A landscape with many peaks, sampled at points; each row gives a point and its height.
A climber steps from a point to the highest of its 2 nearest points, and stops where none of them is higher. Distance is the straight distance between rows; heights are no part of it.
Kor: [6 15 -33 14 28 21 -28 33 83 1 26 28 27 11 20 -31 -17 37 -24 54 -51 28 -11 7 35]  (h 46.3)
sevev: [-5 40 10 -23 -46 -2 -36 44 11 -14 -37 2 -23 19 -28 -1 -31 16 23 2 -42 15 -21 -52 -5]  (h 36.8)
luni: [28 -12 14 1 -3 5 10 31 -45 40 -32 -12 -68 0 -53 -3 -6 -30 27 15 22 -1 -10 -15 -35]  (h 50.7)
nul: [48 59 1 -14 7 29 1 -1 3 8 -14 -5 -40 -5 24 -25 -9 -12 -64 -33 -66 32 -2 24 -19]  (h 30.6)
som: [2 37 -3 27 9 -23 31 1 22 -7 -35 3 19 13 2 -38 -15 -14 -2 -17 -32 -19 -43 -7 14]  (h 28.4)
vuta: [39 38 -11 7 30 9 35 -13 -12 26 6 -24 -16 -5 34 -21 15 -35 -74 -50 -64 10 -6 52 -8]  (h 32.5)
gusat: [11 -12 8 4 8 42 20 32 -17 -6 -51 15 -10 51 -2 -18 -52 -1 1 6 -54 33 -9 -24 36]  (h 51.8)
Pizul: [-9 1 -51 15 -1 -6 -24 -19 -2 -7 23 45 43 -39 8 -3 57 13 -54 30 -6 -51 12 14 -26]  (h 44.9)
Bezu: [-47 0 -11 -10 2 20 18 -22 -45 -19 25 10 65 -19 -9 -23 1 8 -59 -28 -22 -65 13 9 -1]  (h 61.3)
vut: [53 -24 -11 2 10 46 18 40 -8 34 -14 -31 -59 -6 3 -18 -7 -10 -18 19 -30 51 5 -3 -34]  (h 41.0)
tigud: [0 12 21 10 15 -1 14 -66 1 -19 20 18 11 -18 24 35 44 -6 3 -20 74 -6 57 27 14]  (h 45.4)
Vev: [-36 20 -4 -30 -53 7 -16 54 -22 -50 -25 22 -3 38 -31 6 -38 0 48 15 -41 -12 -15 -51 9]  (h 35.1)
Vite: [-7 7 3 18 0 -33 -7 -66 21 12 -38 20 9 -10 0 30 74 -16 60 0 91 -14 7 21 21]  (h 57.1)
bobe: [-68 17 6 -41 -8 11 5 38 -22 -22 12 -12 -15 -21 -14 -23 -46 16 1 -17 -24 -46 -30 -23 10]  (h 52.0)
giva: [-22 -36 33 41 36 -11 67 -40 -10 39 7 -44 -10 14 0 15 -9 -5 -4 -7 86 -37 -13 37 39]  (h 12.4)
lopi: [-23 -33 -28 25 -4 16 45 11 4 28 21 -35 69 -6 -10 -37 4 10 -55 -2 -50 -10 -17 -4 -14]  (h 34.6)
Ruso: [-33 -49 4 -6 -4 22 -19 -18 -56 -29 25 18 20 -18 1 7 15 20 4 21 64 -28 40 -17 -12]  (h 17.0)
Meku: [-43 -41 -9 21 -40 -15 -11 14 -20 3 -16 -53 9 5 -21 11 -2 0 52 -1 17 -21 -39 -31 -19]  (h 21.2)
zuv: [-7 4 -8 -3 -14 20 -35 -44 -46 -3 11 10 -31 -32 -9 0 21 38 -26 -3 -1 -32 -16 1 -39]  (h 58.9)
Pade: [55 14 3 14 8 -27 5 -31 5 -35 -19 41 5 34 28 -17 -6 -26 21 0 -10 39 26 2 40]  (h 54.1)
sed: [-25 -8 -35 16 -17 12 28 46 -17 -1 2 -2 -23 9 -37 -38 -24 -6 13 14 -55 -22 -35 -13 -3]  (h 24.2)
Les: [-14 15 -17 -8 -19 16 -72 48 55 16 16 20 -55 18 -33 3 -38 37 22 59 -34 15 -51 -15 18]  (h 62.7)
gepa: [49 9 -43 23 23 40 -30 -11 22 10 -16 14 -44 23 1 -40 29 -5 -32 51 -33 36 -20 36 -6]  (h 54.8)
dinog: [20 10 19 23 19 -23 53 -51 11 -18 33 -6 31 -6 12 44 41 -30 30 -25 61 -2 62 16 15]  (h 40.9)
livek: [47 -2 0 3 33 -5 40 -14 56 28 33 -36 18 -22 40 -8 28 -27 -48 -26 -7 42 23 61 3]  (h 36.6)
Podok: [10 10 5 -7 23 31 -35 -46 -12 28 7 22 -25 -27 1 -13 11 40 -56 2 3 -11 -22 36 -14]  (h 63.2)
lel: [-12 -11 30 -13 -17 -7 10 32 -55 3 3 -16 -44 -3 -35 22 -20 -21 40 -15 34 -24 -1 -7 -27]  (h 45.5)
vuro: [15 2 23 -14 4 12 -17 20 -6 33 -45 -2 -49 -19 -30 -17 7 17 25 27 33 2 -10 -14 -29]  (h 56.2)
firav: [-13 34 24 -44 -44 -18 -63 -30 -22 -32 7 18 -18 -1 11 59 -1 25 14 -36 4 -9 -2 -11 -16]  (h 61.0)
Kib: [52 -6 -12 13 20 9 31 28 -3 66 -25 -42 -61 -2 10 -6 18 -30 -26 -2 -13 52 -23 24 -30]  (h 43.8)
Dube: [-5 -4 20 -21 8 62 45 30 -53 11 -19 -26 -1 -25 -22 -15 -24 6 -42 -18 -24 -11 26 -17 -27]  (h 36.0)
Rifo: [57 0 3 3 12 20 30 31 -16 14 -38 -2 -34 56 22 -14 -44 -23 -1 -1 -44 48 -15 12 16]  (h 49.6)
mivek: [34 2 -37 15 23 10 -4 -10 40 29 5 12 12 -11 1 -53 53 1 -50 36 -16 7 -13 42 -12]  (h 51.5)
tiro: [11 79 11 -6 3 -15 0 -9 -12 -9 -11 22 -38 -22 -20 -14 2 -4 -1 -40 -39 -25 -15 4 -29]  (h 25.9)
mirap: [-20 -41 1 6 2 12 -5 -49 -47 -41 19 28 42 1 35 28 10 31 -15 13 35 -6 52 -26 10]  (h 15.1)
Bivur: [-13 -26 40 -19 39 -13 54 -4 -24 1 1 -4 13 30 30 0 -75 17 -9 -17 22 -5 -1 1 65]  (h 25.6)
sali: [30 -19 -5 -6 17 -9 18 -20 60 17 50 -15 46 -32 33 -27 26 10 -40 7 13 30 38 30 -5]  (h 38.7)
Ter: [41 -15 -14 -16 40 56 -13 -27 28 33 30 -4 -7 24 41 -20 -14 18 -77 18 -39 53 3 74 16]  (h 30.3)
gige: [3 -3 -5 -5 -11 -58 9 14 39 -27 42 21 15 16 12 4 -25 -16 68 -21 15 24 -1 18 28]  (h 19.2)
tave: [-47 -42 17 -30 -12 16 5 55 -22 5 28 -53 3 -34 -6 0 -31 1 15 -10 25 0 3 -35 -15]  (h 45.3)
kef: [39 -3 30 -30 16 10 -47 -25 21 3 -31 6 -17 9 43 -4 -21 41 1 3 8 54 11 8 20]  (h 49.3)
viz: [-6 -10 -26 -6 4 9 -53 10 43 -8 -5 42 48 -6 49 6 2 55 -27 49 3 5 5 -31 13]  (h 43.3)
lodad: [38 55 23 -19 6 -32 -4 20 37 34 -2 -14 -62 -27 -7 18 7 -22 23 -33 20 24 -12 16 -23]  (h 43.7)
Pagu: [42 4 25 -53 -14 13 -71 -3 14 -9 -20 21 -55 38 13 17 -34 34 17 6 -4 52 0 6 18]  (h 47.0)
gak: [-29 -1 49 -1 14 -17 31 -11 -24 -18 -8 -13 28 7 9 5 -36 0 9 -33 27 -22 2 -3 41]  (h 28.0)
fibek: [-19 29 -33 -3 -16 69 3 23 -1 -4 13 27 -21 9 -19 -28 -34 14 -39 18 -101 15 -21 -1 24]  (h 21.7)
Pib: [-76 0 2 -29 -26 -17 20 19 -50 -59 -5 -33 30 8 -16 12 -14 -43 37 -51 -24 -49 28 -35 8]  (h 31.9)
geko: [12 -11 15 18 -25 -60 29 -3 22 0 8 -4 21 31 -18 26 1 -51 72 -26 47 7 -16 13 26]  (h 17.3)
Fura: [-56 -16 -18 -10 -15 -23 -21 25 -18 -54 -6 32 43 -4 15 -11 -14 6 1 15 0 -37 25 -42 11]  (h 46.2)
seral: [23 51 15 -35 -25 -13 -41 29 22 0 -6 39 -89 34 -36 0 -46 -1 25 15 -21 8 -46 6 22]  (h 22.5)
fadu: [26 20 -34 -4 15 -19 -40 -33 50 -2 -28 42 11 -39 21 -11 63 27 -12 30 28 -2 8 5 -5]  (h 23.9)
Lek: [27 -7 -41 22 -21 -8 -21 -15 1 -5 -18 4 6 -22 -7 4 68 8 18 40 -2 14 17 -39 -46]  (h 23.0)
ren: [35 34 -9 38 12 -15 7 -39 10 24 -50 -17 -24 3 -4 -9 39 -13 -7 -22 0 13 -33 38 -18]  (h 34.0)
zipa: [55 -8 3 25 -23 -24 4 -9 -1 21 -52 -45 -5 26 -9 24 34 -39 47 -22 1 54 -5 -12 -22]  (h 42.8)
tamu: [26 3 10 -17 -64 -14 -60 -20 -24 -7 0 -6 -70 23 -15 34 13 -4 34 -16 -10 33 -24 1 -30]  (h 42.9)
nepo: [31 -29 55 -38 7 -21 2 46 13 0 -43 -12 25 39 -15 4 -46 -19 52 -3 50 26 11 -17 19]  (h 19.3)
feg: [-11 -43 4 -1 -22 15 -18 -14 -45 -12 27 -23 -5 -19 -14 27 41 9 21 10 28 7 40 -34 -35]  (h 19.1)
buna: [-7 -7 14 -28 -2 3 -24 18 -9 -46 -3 47 9 3 5 -5 -20 13 28 27 9 -6 28 -33 13]  (h 44.0)
Nef: [21 39 20 15 -12 -29 27 -56 -26 -23 -36 -7 -14 15 12 28 0 -25 21 -55 -20 10 17 4 10]  (h 53.9)
kigol: [24 61 -12 1 4 12 -38 11 57 16 -21 40 -38 -16 -12 -31 21 21 -16 35 -23 5 -33 -2 -7]  (h 19.5)
Fibu: [58 13 26 6 -29 -39 7 6 15 17 -48 -23 -10 42 -4 17 -10 -57 38 -34 -17 57 -13 9 -5]  (h 45.7)
lenep: [-22 32 -41 -7 -44 11 -11 27 7 -49 5 9 17 -12 -3 -5 13 2 -6 17 -71 -11 -1 -58 -30]  (h 43.0)
lumu: [-54 -7 18 16 25 1 39 -9 -27 -6 46 -60 40 -46 -17 29 42 -25 -13 -28 32 -56 44 1 -34]  (h 30.8)
bep: [14 -38 17 25 46 0 65 33 25 62 -12 -40 18 -6 -5 -29 -10 -2 -50 12 16 -1 -24 11 -1]  (h 68.8)
Tele: [-11 -5 -16 -20 13 40 -12 -24 -2 -3 38 59 50 9 28 -27 -7 41 -88 11 -43 -20 -10 53 28]  (h 68.9)
niki: [-5 -8 -54 26 -27 -30 -47 -2 24 -5 23 24 7 8 23 4 26 24 10 26 -20 3 -29 -14 3]  (h 46.7)
takul: [-52 16 41 -14 21 -19 8 21 5 -28 -17 -7 50 -10 17 -14 -45 -4 7 -23 24 -35 -5 -29 33]  (h 25.7)
dil: [-31 2 49 -1 -12 -18 -16 -18 -10 -11 -4 -15 11 -7 -25 68 30 -22 53 -36 87 -20 24 9 6]  (h 30.7)
kas: [49 -32 -15 -7 23 12 -3 -35 4 16 34 2 -36 -12 37 -7 15 -3 -20 -2 12 45 19 49 -2]  (h 33.8)
zigag: [20 27 22 14 -34 -60 -33 -24 27 18 -6 -19 -16 18 -12 57 31 -27 62 -60 26 13 -27 44 2]  (h 38.0)
nuf: [8 -11 -13 26 -4 -4 21 -44 -11 -8 6 -18 30 5 29 4 21 -2 -30 -21 -26 13 0 5 5]  (h 61.2)
vuniz: [-51 0 32 -31 -7 -2 12 34 -28 3 16 -54 -3 -31 13 13 -38 14 -2 -48 -2 -25 -12 -13 -16]  (h 48.6)
vovu: [-31 33 25 28 17 -2 49 -7 -19 -28 -26 -10 60 -16 -4 -15 14 -28 -23 -13 3 -56 23 -34 -2]  (h 31.8)
Mut: [-62 -12 -34 3 2 14 -9 50 3 -41 -12 39 51 7 15 -16 -24 24 -18 30 -20 -42 5 -39 31]  (h 48.2)
tugi: [-27 -40 -1 -13 -35 -26 -21 -23 -27 -38 48 -14 17 10 28 47 0 -3 40 -36 7 4 22 -7 4]  (h 26.0)
Zeriv: [-27 -8 32 -4 21 8 73 3 -60 -18 19 -25 3 -25 -14 22 -15 -56 8 -45 25 -31 46 -9 2]  (h 32.0)
bosel: [-7 -32 6 47 14 22 37 -40 -22 48 -22 -50 24 -26 -24 -3 49 -2 -46 15 33 -21 -5 10 -31]  (h 23.2)
Lali: [39 -24 8 17 65 10 47 33 43 57 -17 -12 14 3 8 -44 -26 6 -33 24 4 29 -3 31 20]  (h 63.9)
bip: [22 56 16 22 19 -32 8 -18 31 31 -38 -20 -6 4 22 3 3 -17 -9 -47 -23 -2 -52 13 2]  (h 30.9)
vikof: [24 22 18 0 17 -13 -6 -68 6 6 -23 21 -10 -35 7 30 62 6 23 -9 64 2 35 25 -8]  (h 50.6)
Kabem: [40 12 -33 31 19 35 -21 19 30 6 6 28 -55 33 -10 -44 -14 -2 -2 37 -55 43 -26 35 16]  (h 57.4)
kun: [-43 -56 -18 0 -14 -27 -22 31 10 -10 31 15 12 40 -2 -5 -47 18 51 34 5 -12 -29 -8 29]  (h 60.2)
tonuk: [24 -9 -11 29 -1 -15 17 -15 27 30 17 -27 -4 -26 2 14 51 -22 40 -17 23 18 9 21 -35]  (h 29.2)
sevan: [-25 -17 -27 -13 -1 8 -1 -26 11 -11 30 24 66 7 46 -14 -21 46 -68 -4 -43 -4 0 9 39]  (h 66.9)
kanu: [-2 17 -52 9 -2 12 -61 24 62 -11 -6 65 36 6 31 7 -3 51 -29 57 -39 13 -11 -16 22]  (h 44.8)
Ruku: [-46 6 -40 28 -6 -36 -30 -8 5 -8 3 28 3 -32 1 15 33 7 14 25 40 -57 -20 -10 -17]  (h 34.2)
duzo: [45 6 -20 23 30 -10 12 -38 40 -22 -10 43 35 26 38 -37 15 -19 -26 13 -13 30 19 25 46]  (h 51.1)
Maka: [-3 66 15 1 1 -38 6 -34 12 -3 2 -2 -9 -39 9 6 0 -4 -9 -58 -16 -25 -23 10 -16]  (h 28.2)
muk: [35 -14 -34 33 18 2 9 11 45 -16 12 30 47 20 22 -39 4 3 -29 59 -36 23 12 -2 32]  (h 48.5)
Vogit: [30 -18 -6 8 -3 13 10 -29 8 36 29 -27 -27 -29 11 22 33 -4 -3 -16 12 34 22 31 -26]  (h 31.6)
Kinaz: [-50 -7 27 35 15 -16 36 -7 -27 -43 -10 -27 58 -3 -11 14 24 -55 7 -11 57 -53 41 -33 2]  (h 27.9)
Vipe: [-19 -4 4 -25 -2 8 -49 58 34 -3 -13 28 -35 23 -37 -9 -48 34 44 77 13 4 -24 -23 3]  (h 66.3)
nep: [-11 -48 5 -5 28 32 11 17 19 18 31 0 21 -15 -5 -33 -9 31 -29 43 36 -14 6 14 -1]  (h 62.0)
rige: [25 -1 14 26 17 -30 13 -40 -2 -11 -31 44 -2 44 3 -14 -10 -10 29 19 37 -1 -6 11 40]  (h 58.6)
tabez: [43 35 2 11 30 -4 25 -44 30 28 -3 -29 -4 -7 37 -3 21 -19 -72 -45 -20 35 12 61 -4]  (h 34.5)
rito: [-10 11 -30 6 -14 64 -74 -7 -5 -11 -6 63 -21 47 4 19 -17 59 -12 49 -51 25 -6 -15 31]  (h 43.6)
giso: [-19 5 -20 10 -38 -47 9 6 -9 -20 43 -34 -16 -10 -27 19 6 -46 68 -49 -9 -18 -12 -1 -24]  (h 26.9)
Voroz: [-4 -68 -4 28 35 3 53 20 1 36 33 -28 5 -23 -18 -33 10 7 -22 40 46 4 3 12 -4]  (h 62.1)
tilan: [25 16 22 2 -22 -19 21 -34 -46 -21 -1 6 -16 24 -7 48 7 -52 44 -66 10 7 24 18 1]  (h 50.5)
mib: [33 19 8 -11 33 -9 29 39 58 33 3 -7 -7 -28 18 -24 -23 -5 -12 -4 4 15 -2 15 -6]  (h 59.4)
Bepi: [-3 25 3 25 6 -4 49 28 -23 3 -44 -13 -9 16 -15 -27 -36 -22 4 -7 -35 -17 -53 -10 -4]  (h 26.4)
zugod: [13 36 -11 -30 -11 -18 -7 42 23 -16 30 22 -28 -35 -26 -16 5 -12 24 13 -7 -5 10 -27 -30]  (h 44.2)
gebup: [-29 -20 -20 -4 -12 20 8 -20 -40 -19 40 -3 41 -7 17 -10 -10 22 -34 -31 -44 -10 19 -7 16]  (h 64.5)
karog: [26 7 27 -38 43 51 27 6 -23 16 14 34 -28 -8 2 -15 -39 13 -51 -16 -9 2 7 25 9]  (h 21.0)
Budu: [-38 39 4 -9 -7 -48 14 10 -33 -50 9 -13 6 -4 -39 31 -4 -46 56 -56 -18 -55 0 -26 -7]  (h 29.6)
Kalid: [29 -10 15 -3 34 35 41 -5 -50 41 -6 -4 -56 -16 0 -3 -13 -4 -31 -14 22 5 0 27 -9]  (h 18.2)
tula: [-32 -41 22 10 12 7 4 9 -11 7 -25 -45 51 -12 3 1 9 12 -8 18 58 -11 23 -44 -3]  (h 38.8)
Diza: [-52 -27 -34 28 10 10 3 26 22 -5 9 34 65 18 6 -28 -17 34 -39 51 -22 -38 -17 -13 31]  (h 50.1)
vuv: [13 9 14 35 4 -20 30 -71 -17 2 -20 -25 19 22 22 23 -1 -27 1 -46 -8 19 -6 16 30]  (h 57.5)
Refa: [-28 -15 7 -8 -27 -38 -28 -18 -16 -34 36 9 3 -6 -1 45 15 -15 49 -32 47 -25 18 18 -2]  (h 27.7)
safa: [32 -22 50 -10 24 -26 48 27 30 3 -28 -27 24 19 11 14 -28 -32 34 -3 56 43 43 -13 22]  (h 17.4)
vod: [-33 -34 31 43 23 -21 43 -41 23 28 -9 -46 42 -1 7 15 11 -1 -4 -8 69 -18 -25 -2 28]  (h 9.6)
Totiv: [17 14 -24 23 2 5 49 16 14 35 7 -23 45 -20 -8 -32 6 -10 -61 -3 -59 -8 -12 2 -34]  (h 36.4)
Gupe: [-63 -25 10 34 -10 -46 32 -10 -8 -46 13 -19 52 14 2 32 20 -54 44 -16 65 -55 24 -25 22]  (h 25.3)
rituz: [-6 5 -18 -1 -37 5 14 13 -15 -31 4 -27 34 -4 10 -5 1 -2 12 -2 -73 18 18 -48 -38]  (h 41.4)
nifer: [12 9 -23 19 -12 10 44 14 -13 2 13 -47 8 -30 -14 -14 6 -23 -18 -27 -56 6 10 -21 -48]  (h 39.0)
Simal: [-13 -16 32 -7 5 2 54 -8 -58 -30 -7 -13 14 8 -5 0 -33 -26 12 -27 -1 -11 40 -23 22]  (h 30.5)
gif: [58 1 43 -29 26 15 -25 -9 33 40 -43 -35 -38 -1 37 4 -8 29 -23 -2 2 56 -8 4 3]  (h 52.1)
zapa: [-9 -7 19 -41 4 59 13 54 -42 -14 8 8 -28 -8 -19 -9 -43 17 -16 12 -34 4 39 -37 -14]  (h 39.1)
Nis: [39 25 -19 4 16 -1 -37 -72 44 19 -30 8 -5 -28 41 -4 70 24 -50 11 7 20 4 33 -11]  (h 26.2)
fafo: [-2 30 -7 -29 -7 -24 -12 21 0 -39 26 20 -9 -47 -21 15 34 -19 45 8 25 -21 46 -31 -44]  (h 40.8)
mab: [-8 -40 28 -26 30 -6 26 65 14 -9 6 2 23 26 -1 -9 -59 10 40 28 31 12 19 -24 26]  (h 21.5)
labad: [1 -41 16 25 38 1 57 -22 -40 46 7 -16 -34 4 -2 4 -15 -20 -13 -18 47 -18 -13 37 20]  (h 15.2)
bomug: [-12 40 -23 9 -6 77 -25 4 14 27 -7 49 13 2 -34 -23 23 20 -90 30 -82 -4 -28 20 -13]  (h 19.4)
fot: [47 12 32 32 5 -4 10 -48 -11 34 -62 -34 -24 12 9 41 48 -24 8 -26 21 34 4 26 -17]  (h 38.3)
kep: [-15 -17 13 18 29 8 53 46 -3 -12 -14 7 27 24 -16 -43 -45 -13 17 31 5 -18 -6 -22 37]  (h 23.5)
Giv: [-2 -14 -11 4 -22 -18 -37 -28 -28 -41 -13 43 37 8 31 56 49 11 16 20 53 -14 46 -26 -4]  (h 13.0)
Lav: [-49 -13 -4 22 12 5 15 11 -5 -12 -21 -21 72 -24 -7 -23 27 -3 -42 21 23 -37 11 -51 -12]  (h 35.4)
Zulo: [3 21 -39 10 -9 33 -43 23 19 8 17 16 -80 39 -21 -13 -20 8 -3 36 -66 28 -59 8 16]  (h 59.9)
mezog: [-23 -30 -24 42 24 -26 22 -11 29 1 9 5 38 6 5 -23 -5 17 -3 34 12 -23 -29 6 40]  (h 53.1)
dize: [32 27 11 -4 -54 -40 -46 -35 2 24 -19 -42 -43 13 -15 57 35 -25 49 -49 0 31 -14 22 -38]  (h 40.5)
zozus: [10 -2 21 -13 -10 34 27 -20 -58 -19 -28 -2 5 7 -8 -7 -12 -1 -13 -11 -4 9 32 -17 -1]  (h 32.8)
Lib: [-12 41 18 -22 -19 -16 -24 33 16 6 -17 -27 -37 -10 -11 7 -29 15 15 -15 -34 0 -55 -30 -20]  (h 38.6)
Lol: [42 10 24 -18 34 15 -15 6 64 56 -22 -32 -12 -23 15 -20 5 29 -35 4 17 38 -6 18 -9]  (h 55.3)
rof: [-15 42 -22 26 -24 61 0 9 -7 7 -30 18 14 5 -29 -35 0 11 -59 21 -87 -19 -29 0 -10]  (h 20.6)
zof: [44 -3 -2 -7 -34 -16 10 30 -7 18 -33 -31 -22 57 -5 2 -44 -42 28 -21 -55 60 -15 3 2]  (h 47.7)
Guf: [21 38 8 -13 6 -40 34 47 10 8 21 -13 -30 -40 -27 2 -10 -47 39 -12 19 2 9 -2 -28]  (h 48.1)
koto: [-18 -10 28 -31 -5 -7 -25 58 24 13 -34 -17 -17 -2 -27 -17 -21 10 39 28 41 2 -32 -27 -15]  (h 61.4)
zuzo: [-26 22 -2 4 -1 -16 1 -3 -28 -48 25 3 25 -50 -13 17 30 -41 28 -17 8 -32 55 -29 -31]  (h 37.3)
Lisuz: [17 -41 30 -4 36 -1 37 -28 -12 -4 9 -2 8 47 40 -16 -66 11 -17 10 16 19 24 20 64]  (h 24.1)
lote: [2 6 -14 -22 16 32 -32 -37 -2 11 30 57 4 -10 7 -15 17 39 -74 12 -21 -18 4 35 14]  (h 66.7)
Vorun: [9 -3 16 -45 2 36 -18 28 -26 -15 20 19 -39 -14 2 -4 -38 24 10 12 -2 20 28 -21 -3]  (h 41.3)
gav: [5 -36 -25 4 -24 16 -29 -31 -10 -1 -3 -17 22 -36 9 18 53 24 3 6 12 28 32 -29 -43]  (h 21.1)
Tuf: [34 4 10 -28 -28 26 -57 -14 -13 11 -13 -16 -72 10 13 18 -2 20 -5 -1 -29 49 -15 -8 -21]  (h 45.0)
fafig: [-35 40 3 -41 -1 39 14 -6 -27 -4 7 9 19 -29 -10 -15 -22 33 -72 -31 -55 -56 -18 -1 1]  (h 57.8)
nizo: [-8 -9 -53 29 14 -19 -6 -59 -22 -7 6 36 54 -29 15 21 82 -1 -44 19 25 -44 27 10 -23]  (h 42.1)
tumuf: [9 -47 12 -20 37 -3 14 -12 9 -17 49 29 19 10 33 -16 -28 9 6 17 32 10 34 2 51]  (h 22.4)
fusub: [-13 14 -8 -36 -61 -48 -51 41 3 -23 38 35 -45 16 -48 12 -12 1 65 10 12 -22 -22 -8 -15]  (h 5.9)
mif: [-80 -27 5 10 -39 -44 -38 29 -13 -21 -17 -27 32 13 -3 13 5 -31 47 -14 47 -43 -18 -34 0]  (h 22.3)
guse: [11 9 6 7 11 42 -10 -5 6 4 -35 23 3 19 5 -26 -28 32 -25 30 -33 9 -9 -16 26]  (h 54.4)
suv: [-31 -30 -30 34 -5 -59 7 7 18 -18 -2 30 31 28 4 -26 -11 -9 50 23 15 -35 -30 -3 31]  (h 56.7)
Kur: [-5 -24 -50 41 12 -1 -27 -16 27 12 15 46 4 21 1 -25 4 22 -7 61 0 -9 -44 20 24]  (h 49.7)
Mafo: [-18 -49 -9 -15 -14 -12 -59 44 13 -12 13 17 -24 41 -13 10 -62 44 54 40 6 2 -20 2 22]  (h 62.6)
nosag: [16 38 14 -17 30 32 11 0 -18 -2 10 47 -57 12 7 -23 -41 0 -20 -14 -34 1 -21 27 19]  (h 22.6)
ses: [-39 5 -39 -7 -21 63 -37 10 -28 -31 -5 58 14 30 24 14 -17 49 -41 30 -65 -17 -4 -28 33]  (h 45.1)
bazan: [8 16 -36 9 10 0 -14 -10 32 36 4 34 19 -43 -30 -37 56 9 -51 27 -7 -27 -17 35 -42]  (h 48.4)
nuruz: [11 19 -38 5 -8 44 24 27 -14 24 23 1 -43 -3 -17 -37 -18 -18 -23 2 -88 12 -30 9 -14]  (h 22.7)
Pefi: [-32 27 -53 1 -54 -7 -32 22 7 -29 21 32 -9 3 -5 7 -3 27 4 12 -53 -12 -29 -35 -14]  (h 44.6)
Sosem: [46 -48 -17 -19 40 46 -17 -5 32 37 32 -1 -25 -3 20 -30 4 28 -54 38 0 35 8 51 1]  (h 31.7)
volo: [-59 11 0 -23 -38 -5 27 46 -48 -60 -35 -10 12 32 -22 -15 -37 -30 36 -18 -35 -46 -5 -42 16]  (h 33.5)
kufu: [15 32 27 -24 -9 -29 -19 20 34 38 -3 -33 -57 -18 3 23 -24 -3 23 -43 4 21 -55 6 -13]  (h 41.1)
sapo: [-5 -24 -1 -17 -37 -36 -51 7 -9 -26 -19 2 27 10 -5 45 37 -6 60 27 72 -2 46 -25 -13]  (h 10.9)
Vek: [50 12 16 7 27 3 13 20 -9 41 -61 -17 -71 42 19 -8 -12 -32 -2 -3 -17 53 -29 24 -2]  (h 47.1)
fev: [-43 -62 27 -4 2 25 -4 24 -14 14 -13 -58 24 -6 3 -9 -41 27 -11 19 25 0 -8 -33 1]  (h 42.0)
Bab: [16 -14 34 8 -1 -42 45 1 15 16 -8 -33 1 25 6 33 0 -40 45 -18 56 18 13 18 21]  (h 15.4)
sino: [-43 -50 14 0 -52 -13 -6 16 -29 25 11 -69 -1 17 -14 44 -4 -22 51 -46 25 0 -8 -14 -4]  (h 23.1)
Nifid: [-4 15 33 26 33 -10 88 -32 -27 -12 23 -9 13 0 -7 28 3 -55 19 -44 38 -25 47 19 6]  (h 35.9)
babo: [-9 32 40 -49 -34 -13 11 33 -69 -8 -15 -9 -56 12 -48 24 -26 -38 47 -31 8 -31 -12 -13 -21]  (h 42.2)
sedap: [-13 -9 9 35 27 8 63 -30 -15 31 15 -44 37 -41 -22 11 40 -12 -40 -21 34 -32 14 29 -32]  (h 26.8)
pugu: [26 -53 -33 9 -4 45 -14 29 4 22 16 -16 -27 -6 -22 -26 7 20 -5 47 -29 40 -1 -13 -33]  (h 38.4)
sib: [-20 10 -7 3 5 6 33 -10 -23 -23 32 -29 47 -36 -3 28 41 -22 -11 -25 7 -13 56 -25 -39]  (h 34.1)
Zet: [-80 13 -36 -12 -21 40 -41 45 2 -25 17 52 30 0 12 5 -26 61 -33 32 -59 -33 -19 -31 26]  (h 46.4)
Katu: [30 -16 -50 44 -6 -39 7 -19 38 11 -2 -13 21 -18 -4 -7 67 -17 38 25 11 12 10 -15 -19]  (h 25.8)
goli: [-19 -41 16 -17 -60 -14 -29 -12 -11 -1 33 -50 7 23 6 77 0 0 54 -55 10 27 13 -6 -16]  (h 24.7)
Sepeb: [20 -22 -3 -7 20 -28 5 11 29 -7 46 26 -19 17 28 -12 -32 -13 37 3 7 25 -3 26 36]  (h 20.7)
gule: [-21 46 38 -47 -43 -39 -32 -1 -11 -37 -16 14 -10 5 -12 33 -22 -6 31 -43 -1 -16 3 -16 0]  (h 63.8)
rulup: [0 -12 -2 0 13 51 0 16 -1 18 -2 12 26 -5 -17 -31 -10 43 -67 44 -15 -5 -9 -1 -17]  (h 57.9)
latub: [-44 9 59 3 15 -6 25 18 -16 -16 23 -41 1 -23 -30 54 26 -53 55 -49 77 -33 45 -1 -15]  (h 26.7)
numan: [-28 -22 -11 33 12 -17 -16 -52 0 9 -9 10 37 -26 4 13 55 22 -16 19 63 -32 -5 4 2]  (h 38.1)
zutev: [38 -5 -23 1 19 21 -49 -62 37 17 -28 -17 5 9 42 -24 36 28 -52 9 -14 49 -7 43 -5]  (h 27.8)
Rili: [17 53 -18 -9 2 -9 -46 -14 41 7 -10 40 -33 -44 -8 -8 53 32 1 35 21 3 3 -5 -28]  (h 21.8)
tedo: [-7 11 35 24 -25 -30 12 -28 11 15 1 -31 1 0 -24 76 53 -33 73 -54 50 -22 -3 45 2]  (h 34.7)
tado: [28 1 -4 -34 -69 -43 -64 36 9 -2 0 10 -22 43 -57 21 -1 -13 59 4 45 9 -5 7 -10]  (h 7.4)
zulev: [12 -65 -44 26 -2 31 8 -5 -20 18 46 -1 -18 2 -7 -32 10 18 -2 33 -12 32 -2 18 -25]  (h 36.5)
Bati: [38 11 -15 -10 18 41 -47 -41 12 6 -13 -25 -17 29 53 -21 1 23 -61 1 -41 60 -10 38 14]  (h 29.0)
Getaf: [-35 -25 -2 -3 37 33 44 60 11 2 6 16 10 19 -16 -44 -75 15 0 34 -42 -2 -8 -7 31]  (h 22.0)
nek: [-62 27 -3 -21 -2 41 -12 21 -31 -11 32 22 -24 -34 -33 -32 -27 27 -37 -3 -41 -58 -18 -5 13]  (h 54.7)
por: [1 -17 -14 -14 14 -1 -28 -13 44 0 30 14 58 -35 38 -7 11 51 -41 19 20 13 32 -17 6]  (h 41.2)
fem: [2 32 15 1 28 -19 37 23 30 8 15 -11 13 -60 -12 -18 7 -18 -12 -15 29 -25 20 1 -29]  (h 54.0)
kuvev: [2 31 1 -31 -21 -5 -49 -48 -25 -21 18 22 -42 -25 22 32 11 46 -16 -20 -26 -9 4 -2 -15]  (h 58.4)
loda: [26 -20 -2 -26 -39 -35 -49 6 6 -10 0 30 -3 27 -35 20 23 -9 75 30 67 10 24 -10 -8]  (h 9.1)
Fuf: [20 64 1 -29 -8 10 -7 10 -9 -13 1 26 -68 12 -15 -20 -31 0 8 -14 -60 -7 -32 15 9]  (h 24.0)
bamo: [9 -19 6 10 13 -40 -1 -60 -5 -16 -23 42 22 24 12 20 24 -17 37 22 78 -14 4 9 37]  (h 64.0)

Where does a climber stop that starts at each point below?
vuta => bamo
nifer => Vipe
nul => bamo
latub => bamo
buna => Vipe
Rili => kas
ses => Vipe
tado => kas
sed => bep
